A landscape with many valleys, sampled at points; each row gives a point and its height.
A ball rolls from a point to whichever of its 2 nearest points has the largest drop for the distance, and stops where none of them is lower. Distance is the straight distance between rows; heights are no part of it.
z_18 height 519: [156 138 109 138 126  88 104 144 100  71 129 147 185  64  61 116 109 109
  91 129]
z_23 height 272: [153 142 139  56 206 148 145  92 182 109 143 151 133 118  97 162 139 107
 118 151]
z_13 height 695: [146 133  94 188  94 145 113 121 102 145 130 102 141 129 199 124 153 155
 122 130]
z_25 height 733: [126 104 149 109 161 143 119 100 122 154 117 162 122 122 113 124  95 146
 154 117]
z_72 height 327: [127 139  85  98 147 115 121 141 133 119 166 119 112 118 112  85  76 138
 119 155]
z_405 height 652: [103 156 116 127 119 126 124 159 129  97 135 137  66 129 195  95 107 116
 162 139]
z_359 height 436: [174 174 158 100 163  89  65 143 151  93 136 149  89  85  60 155  93 120
 132 115]
z_681 height 496: [159  61 179 115 162 136 153 129 148 128 135 125 102 112 128 151 147 130
 106 109]
z_493 height 757: [120 122 167  66 142 175 164 133 140 189 116 143  89 121  81 135 123  80
 161 130]
z_239 height 434: [101 128  95  82  87 114 100 169 163 173 146  55 106 210  99 135 158 106
  96  91]
z_942 height 141: [121 111 109 118  62 103 120 117 119 150 139 133  66 124 123 140 136 150
 131 155]
z_268 height 549: [ 89 109 129 167 113  78 130 156 148  91 138 102 146 153  80 114 163 117
 148 160]
z_353 height 527: [140  97 104 133 120  96 161 119 128 130 121 105 178 128 118 103 122 161
  64 136]
z_720 height 776: [173 140 178  94 184 178 195  69 120 171 104 111 119 123  99 162 104 143
 122 111]
z_710 height 180: [167 128 122  86 216 155 149 116 212 114 139 126 125 126 135 138 112 143
 114 132]
z_420 height 363: [122 132 178 136 193 163 116 107 135 160 117 111 101 160 167 108 179 143
 177 130]
z_453 height 702: [144 125 138 190  99 142 131 126  70 165 125 138 138 117 186 154 117 129
 141 109]
z_925 height 410: [ 69 129 129  64 113 138 141 166 149 179 132 135 121 192 112  91  92 116
 126 124]
z_29 height 716: [ 89 148 149 170 116 177  98  94  88 196 139 139 166 174 155 180 163 132
 117  89]
z_569 height 279: [119 109 139 120  99 103 166 100 164 107 123 178 134 112  99 154 112 170
 142 140]
z_414 height 490: [138 122 154 134 131 133 171 124 125 149 117  89  78 118 182 129 161 160
 102  98]
z_813 height 734: [ 85 105 134 111  91 147 154  94 127 151 152 152  96 164 135 173 181 108
 143 128]
z_483 height 758: [137 172 106 152 117 130 121 151 105 145 141  81 131 102 147 107 141 121
 150 180]
z_867 height 370: [167 154 135  92 174  92 125 114 168  92 138 109  87  81 100 115  94 124
 124 172]
z_798 height 413: [122 101 154 178 131 136 159  77 121 118 107 141 163 164 162 132 178 155
  90 100]
z_334 height 529: [167 173 111 155 135 124 115 122 162 114 125 159 160 108 149 145 114 205
 156  96]
z_57 height 317: [111 106  97 120  78 119 115 120 105 150 122 103 150 138 171 158 173  70
 111 176]
z_130 height 448: [196 107 166 106 211 169 146 103 173 167 145 147 107 128 165 158 144 135
 111  83]
z_961 height 214: [161 113 132 146 129 113 173 112 160 102 136 128 112 105 103 147 104 158
 173 145]
z_506 height 385: [118 115 180 105 152 149 123 146 155 195 104 144 120 148 146 143 160 149
 121  67]
z_166 height 640: [ 79 137  88 117  86 112 135 163 116 128 143 121  56 160 160  99  84  90
 133 141]
z_213 height 320: [159 156 114 132 110  53 110 147 168  76 138 175 134  97  81 133  93 138
 135 142]
z_246 height 406: [117 159 161 130 170 164  78 112 101 134 122 130  89 110 168 122 160 130
 162 120]
z_717 height 508: [139 119 127 154 151 126  86 127 102  45 110 178 156  79 164 119 143  95
 128 111]
z_701 height 749: [152 156 110 141 139 110 101 125 120 133 140 108 127  84 138 143 113  89
 171 204]
z_151 height 372: [ 71  99 127 125 123 140 141 138 132 162 123 112 136 193 172 111 124 105
 160 171]
z_332 height 213: [ 67 174 109 102 137 121 103 139 113  97 158 106 120 161 101  80 138 139
 105 140]
z_676 height 710: [ 80 117 120 160 114 181 143 106  93 190 157 114 164 204 161 169 137  89
  97  82]
z_519 height 494: [138 163 145  92 133 115  90 142 171 133 110 179 148 121 141 137  94 189
 139 103]
z_645 height 739: [139 124 183  96 198 172 112  89 139 152 134 135 113 128  83 128  80 114
 166 116]
z_229 height 668: [119  98  95 190  42 109 139 155  82  88  83 127 139 140 152 131 132 115
 136 109]
z_320 height 231: [118 161  97 136 115  44 116 161 166 108 162 156 125  94  80 102  91  88
 114 166]
z_424 height 572: [161 149  85 175 102 130  98 140 117 101 118 180 200  83 121 111  94 161
 158 117]
z_924 height 462: [166 152 183 113 160 158 154 104 135 137 103 120  64 105 184 121 127 134
 137 107]
z_441 height 432: [103 131 127  55 139 129 135 126 161 162 131 178 112 161  77 104  66 126
 142 128]
z_713 height 747: [115 123 165  74 135 158 153 123 154 179 133 147  88 144 128 166 167  96
 171 145]
z_222 height 142: [ 83 152  88 137  78 122 119 138  76  84 163 111 117 152 113 109 117 138
 121 127]
z_988 height 717: [139  95 112 149  74 131 158 114 114 171 122 116 141 153 140 167 106 192
 109  95]
z_705 height 353: [174 151 140 102 183 128 117 103 174  84 119 105 133 101  95 169 141 117
 147 172]
z_103 height 626: [117 150  69 176  90 150 120 172 120  83 104 157 200 144 140 132 117 119
 152  86]
z_990 height 711: [115 115 107 168 100 157 180  85 113 154 144 159 124 170 175 162 121 162
 101  77]
z_65 height 390: [121 107 105 176  90 154 119  93  68 102 101 152 185 106 114 127 158 132
 123 126]
z_653 height 500: [124  81 125 161 146 115 128 153 160 131 131 111 128 160 169 108 123 145
 164 118]
z_604 height 576: [ 95 127 149 156 112  53 105 156 151 120 124 134 101 140  91  89 123 131
 180 145]
z_138 height 216: [122 122 129  75 114 104 129 141 147 159 149 136  52 120 113 135 131 144
 142 121]
z_272 height 419: [104 120  93  89 104 171 124 135 150 205 138  65  97 202 157 135 151 105
  92  97]
z_754 height 514: [130  59 135  96 157 123 152 113 129 154 133  96 133 135 115 123 133 137
  68 136]
z_714 height 686: [128 157  84 159 121 154 129 121  97 114 155  93 125 125 169 110 128 183
 114 108]
z_252 height 672: [127 167 121 136 126 125 123 130  96  78 126 131 105 122 184 106 133 151
 107 130]
z_83 height 342: [134 135 112 135  84  76 145 139 124  75 109 167 128 101  84 148 110 158
 129 151]
z_440 height 489: [ 84 147 100 107  81  97  70 129 124 141 155 111 149 155 130 132 175 133
 123 148]
z_233 height 472: [182  79 180 116 182 156 154 126 172 203 140 130  85 129 149 144 139 118
 135 117]
z_781 height 352: [100 109 102 152  99 138 162 113 134 139 108 116 165 171 174 133 140  98
 124 165]
z_721 height 460: [139 108 133 172 164 157  77 109  76  92 110 154 180 112 171  96 163 121
 114 119]
z_259 height 466: [118 141 123 112  82  94  85 160 136 181 158  82 123 129 106 141 157 129
 148 155]
z_723 height 630: [ 88 131 113  89  87 116 149 192 128 160 125 124  43 166 124  78 108  66
 119 109]
z_845 height 93: [151 105 146 125 133 127 149  66 116  96 108 154  98  81 139 151 135 108
 146 175]
z_26 height 208: [136 122 151  93 168 149 107  76 105 114 131 149  93  91 118 154 144  73
 129 159]
z_578 height 392: [ 75 118 125  89 152 144 140 154 157 151 136 130 129 163 133 105  95  76
 145 153]
z_929 height 123: [158 116 156 114 128 120 172  79 148 124 106 132  76  94 101 166 130 142
 174 174]
z_257 height 727: [166 154 135 171 110 103 135 145  76 100 115 114 118  56  96 143  85 123
 163 157]
z_883 height 355: [104 136  87  70 145 157 112 138 113 133 156 137 116 139 145  77  86 103
  74 137]
z_411 height 764: [110 147 178  70 151 164 154 134  98 160 109 111  91 122  80 111  89 113
 132 148]
z_930 height 724: [ 67 114 134 130  99 154 107  83 109 174 141 142 137 178 161 165 189 131
 142 122]
z_528 height 709: [140  95 168 150 130 125 134 131  67 161  89 102 153 102 108  92 102 150
 136 147]
z_783 height 273: [126  86  77 135  72  87 117 126 123 110 121 105 155 132 122 139 147  74
  92 162]
z_842 height 488: [177 125 127 141 107 115 127 169 100 117  96 140 197  68 106 133 116 114
  93 127]
z_687 height 263: [159 125 139 107 172 119 121 125 180  82 148 134 145 113 119 127 114 152
 105 107]
z_709 height 309: [168 134  60 179  89 151 148  92 108 103  99 157 189 109 144 123 181 148
  95 112]
z_633 height 281: [123 156  98  91 116 141 138 150 147 135 172 132  48 131 101 104 100 130
 147 148]
z_348 height 682: [108  91 145 192  92 103 165 185  97  61  97 132 122 130 153 123 126 109
 148 104]
z_911 height 551: [140 162  85 144 129 154 116 133 131 114 128 157 195 121 154 144  83 176
 137 117]
z_688 height 782: [141 100 161 112 165 157 219  82 161 145 108 112 108 146 105 129 110 134
 135 146]
z_877 height 401: [119  90 115 108 159 150 112 151 157 178 158  90 105 165 159 134 162 100
  79  95]
z_523 height 726: [142 104 122 147 125 140  94 111 117 161 149 122 142 138 127 126 100 188
 160 137]
z_266 height 380: [134 111  89  86 152 147 111 132 123 158 165 129 104 140 178 102 138 106
  59  98]
z_785 height 718: [162 147 135 152 100 117 136 135  60 132  99  94 147  94 124 122 112 155
 134 127]
z_802 height 461: [118 170 124  63 164 134 120 122 194 146 115 168 142 143 102 114  77 161
 144 114]
z_16 height 704: [110 105 155 163 103 115 129 154  77 126 109  87 156 150  99  98  94 117
 160 148]
z_909 height 149: [122 139  49 153  98  73 110 168 153 107 146 122 149 129 123  88  83  92
 128 172]
z_434 height 617: [ 71 122 123  86  92  67 120 180 154 123 131 126  75 161 105  82 126  99
  99 126]
z_697 height 357: [168 190 152 111 185 103 104 151 169  51 137 134 126  97  90 151  93 143
 116  94]
z_310 height 383: [ 88  81 123 143 154 162 161  86 102 128 130 124 141 175 154 117 165 131
 104 119]
z_394 height 738: [180 158 148 176 138 127 103 119 104 102 150 108 116  56  99 157 109  98
 187 191]
z_672 height 649: [ 93 143  67 182  65 126 138 159 113  55 119 144 144 168 156 125 136 135
 128  92]
z_319 height 271: [ 95 159 135 130 157 137 118 152 132 109 153 100 160 156 130 112 145 132
 131 127]
z_406 height 437: [131 145 186 104 158 147 107 146  93 172 103 118  83  94 175 123 153 117
 121 108]
z_977 height 212: [143  84  98 133  67  90 135 138 134 116 120 145 113 118 152 148 136 115
 135 142]
z_262 height 696: [110 123 150 177 118 110 144 168  86  69  81 120 126 110 125  82  95 106
 179 143]
z_178 height 68: [ 91 173  71 135  75  80 110 152 108 115 155 107 103 131  93 102  93 120
 119 169]
z_520 height 215: [163 103  86 169  86 119 154 114 126 119 129 111 196 108 115 157 170 167
 117 124]
z_684 height 720: [147  85  86 182  89 124 114  98 106 139 136 122 152 144 122 139  99 189
 132 109]
z_200 height 442: [135 151 112 154  87 155 136 140  79 108  70 152 214  96 101 121 153 129
 114 120]
z_858 height 770: [151 158 206  99 172 160 177 118 119 141  91  96 124 102  97 156 100 103
 139 141]
z_521 height 476: [130  95 157 165 173 138 169 128 162  91 134 108 129 145 152 121 143 132
 155 139]
z_238 height 553: [126 125 112 140 133 114  98 132 102  58 122 145 157  78 114  94 145 123
 102 139]
z_193 height 417: [154 143 159  83 203 164 117 136 161 169 115 148 124 135 162 129 133 142
 111  65]
z_77 height 444: [148  66 145 189 144 129 163  86 147 115 121 149 148 140 176 140 160 127
 135 124]
z_33 height 318: [108 127 171 151 204 152 101 137 133 146 132 114 171 159 157  94 148 133
 136 122]
z_290 height 542: [164 126 119 119 125 141 169 104 148 132 128  92 145 108 148 127 130 173
  92 153]
z_888 height 602: [150 152  54 201  84 137 114 139 124  71 124 174 220 109 137 120 131 141
 127  66]
z_264 height 306: [150 170 115 120 144  74 124 118 144  92 137 147 104  79  69 103  85  74
 116 192]
z_808 height 351: [136 118 183 147 179 146  95 132 126 169 102 146 179 138 152 138 153 145
 141  85]
z_111 height 447: [105 123 101  85  82  77  72 169 154 167 164  71 110 161  74 113 151 131
 102 108]
z_73 height 300: [149 126 176  48 178 139 110 107 137 129 118 155  90  84  94 180 157  67
 121 128]
z_582 height 438: [141 152 177  73 162  85  86 130 134 103 144 166 101  90  40 134 134 118
 104 112]
z_321 height 520: [ 86 138 116 126  75  81 111 151 153  87 116 109 153 163 123 131 178 122
 142 141]
z_946 height 418: [ 96 124 128 160 155 178 119  84  96  93 117 141 160 154 157  91 167 113
 109 139]
z_642 height 132: [146 118 102 148  74  95 113 122 117 110 142  91 149 126 110 151 176 179
  79  95]
z_715 height 748: [124 154 187 105 193 171  81 100 120 146 156 122 129 103  84 149 123 100
 176 144]
z_526 height 557: [174 141 148 165 127 155 187 108 127 171 106  90 162  95 166 140 146 177
 109 131]
z_807 height 707: [122 117 113 178 100 170 167 134 102 181 133 135 142 161 186 190  99 111
 108  86]
z_509 height 374: [123 125 165  51 153 139 100 135 140 145 144 161  92 103  49 149 153  98
 104  98]
z_646 height 599: [ 71 144 142 138  86  62 126 173 139  83 113 118  94 166 108  80 114 132
 131 117]

For each start below, name the point where the ball stops.
z_526: z_178
z_290: z_178
z_723: z_942
z_239: z_942

Call two points neighbours if one is among the 2 nearest of the other. Go from one point of each pair to the other, from neighbour to neighbour, staying as low as possible. Name the highest point that can't be avoided.
z_320, z_310: z_238
z_845, z_642: z_353
z_845, z_320: z_83
z_710, z_178: z_867
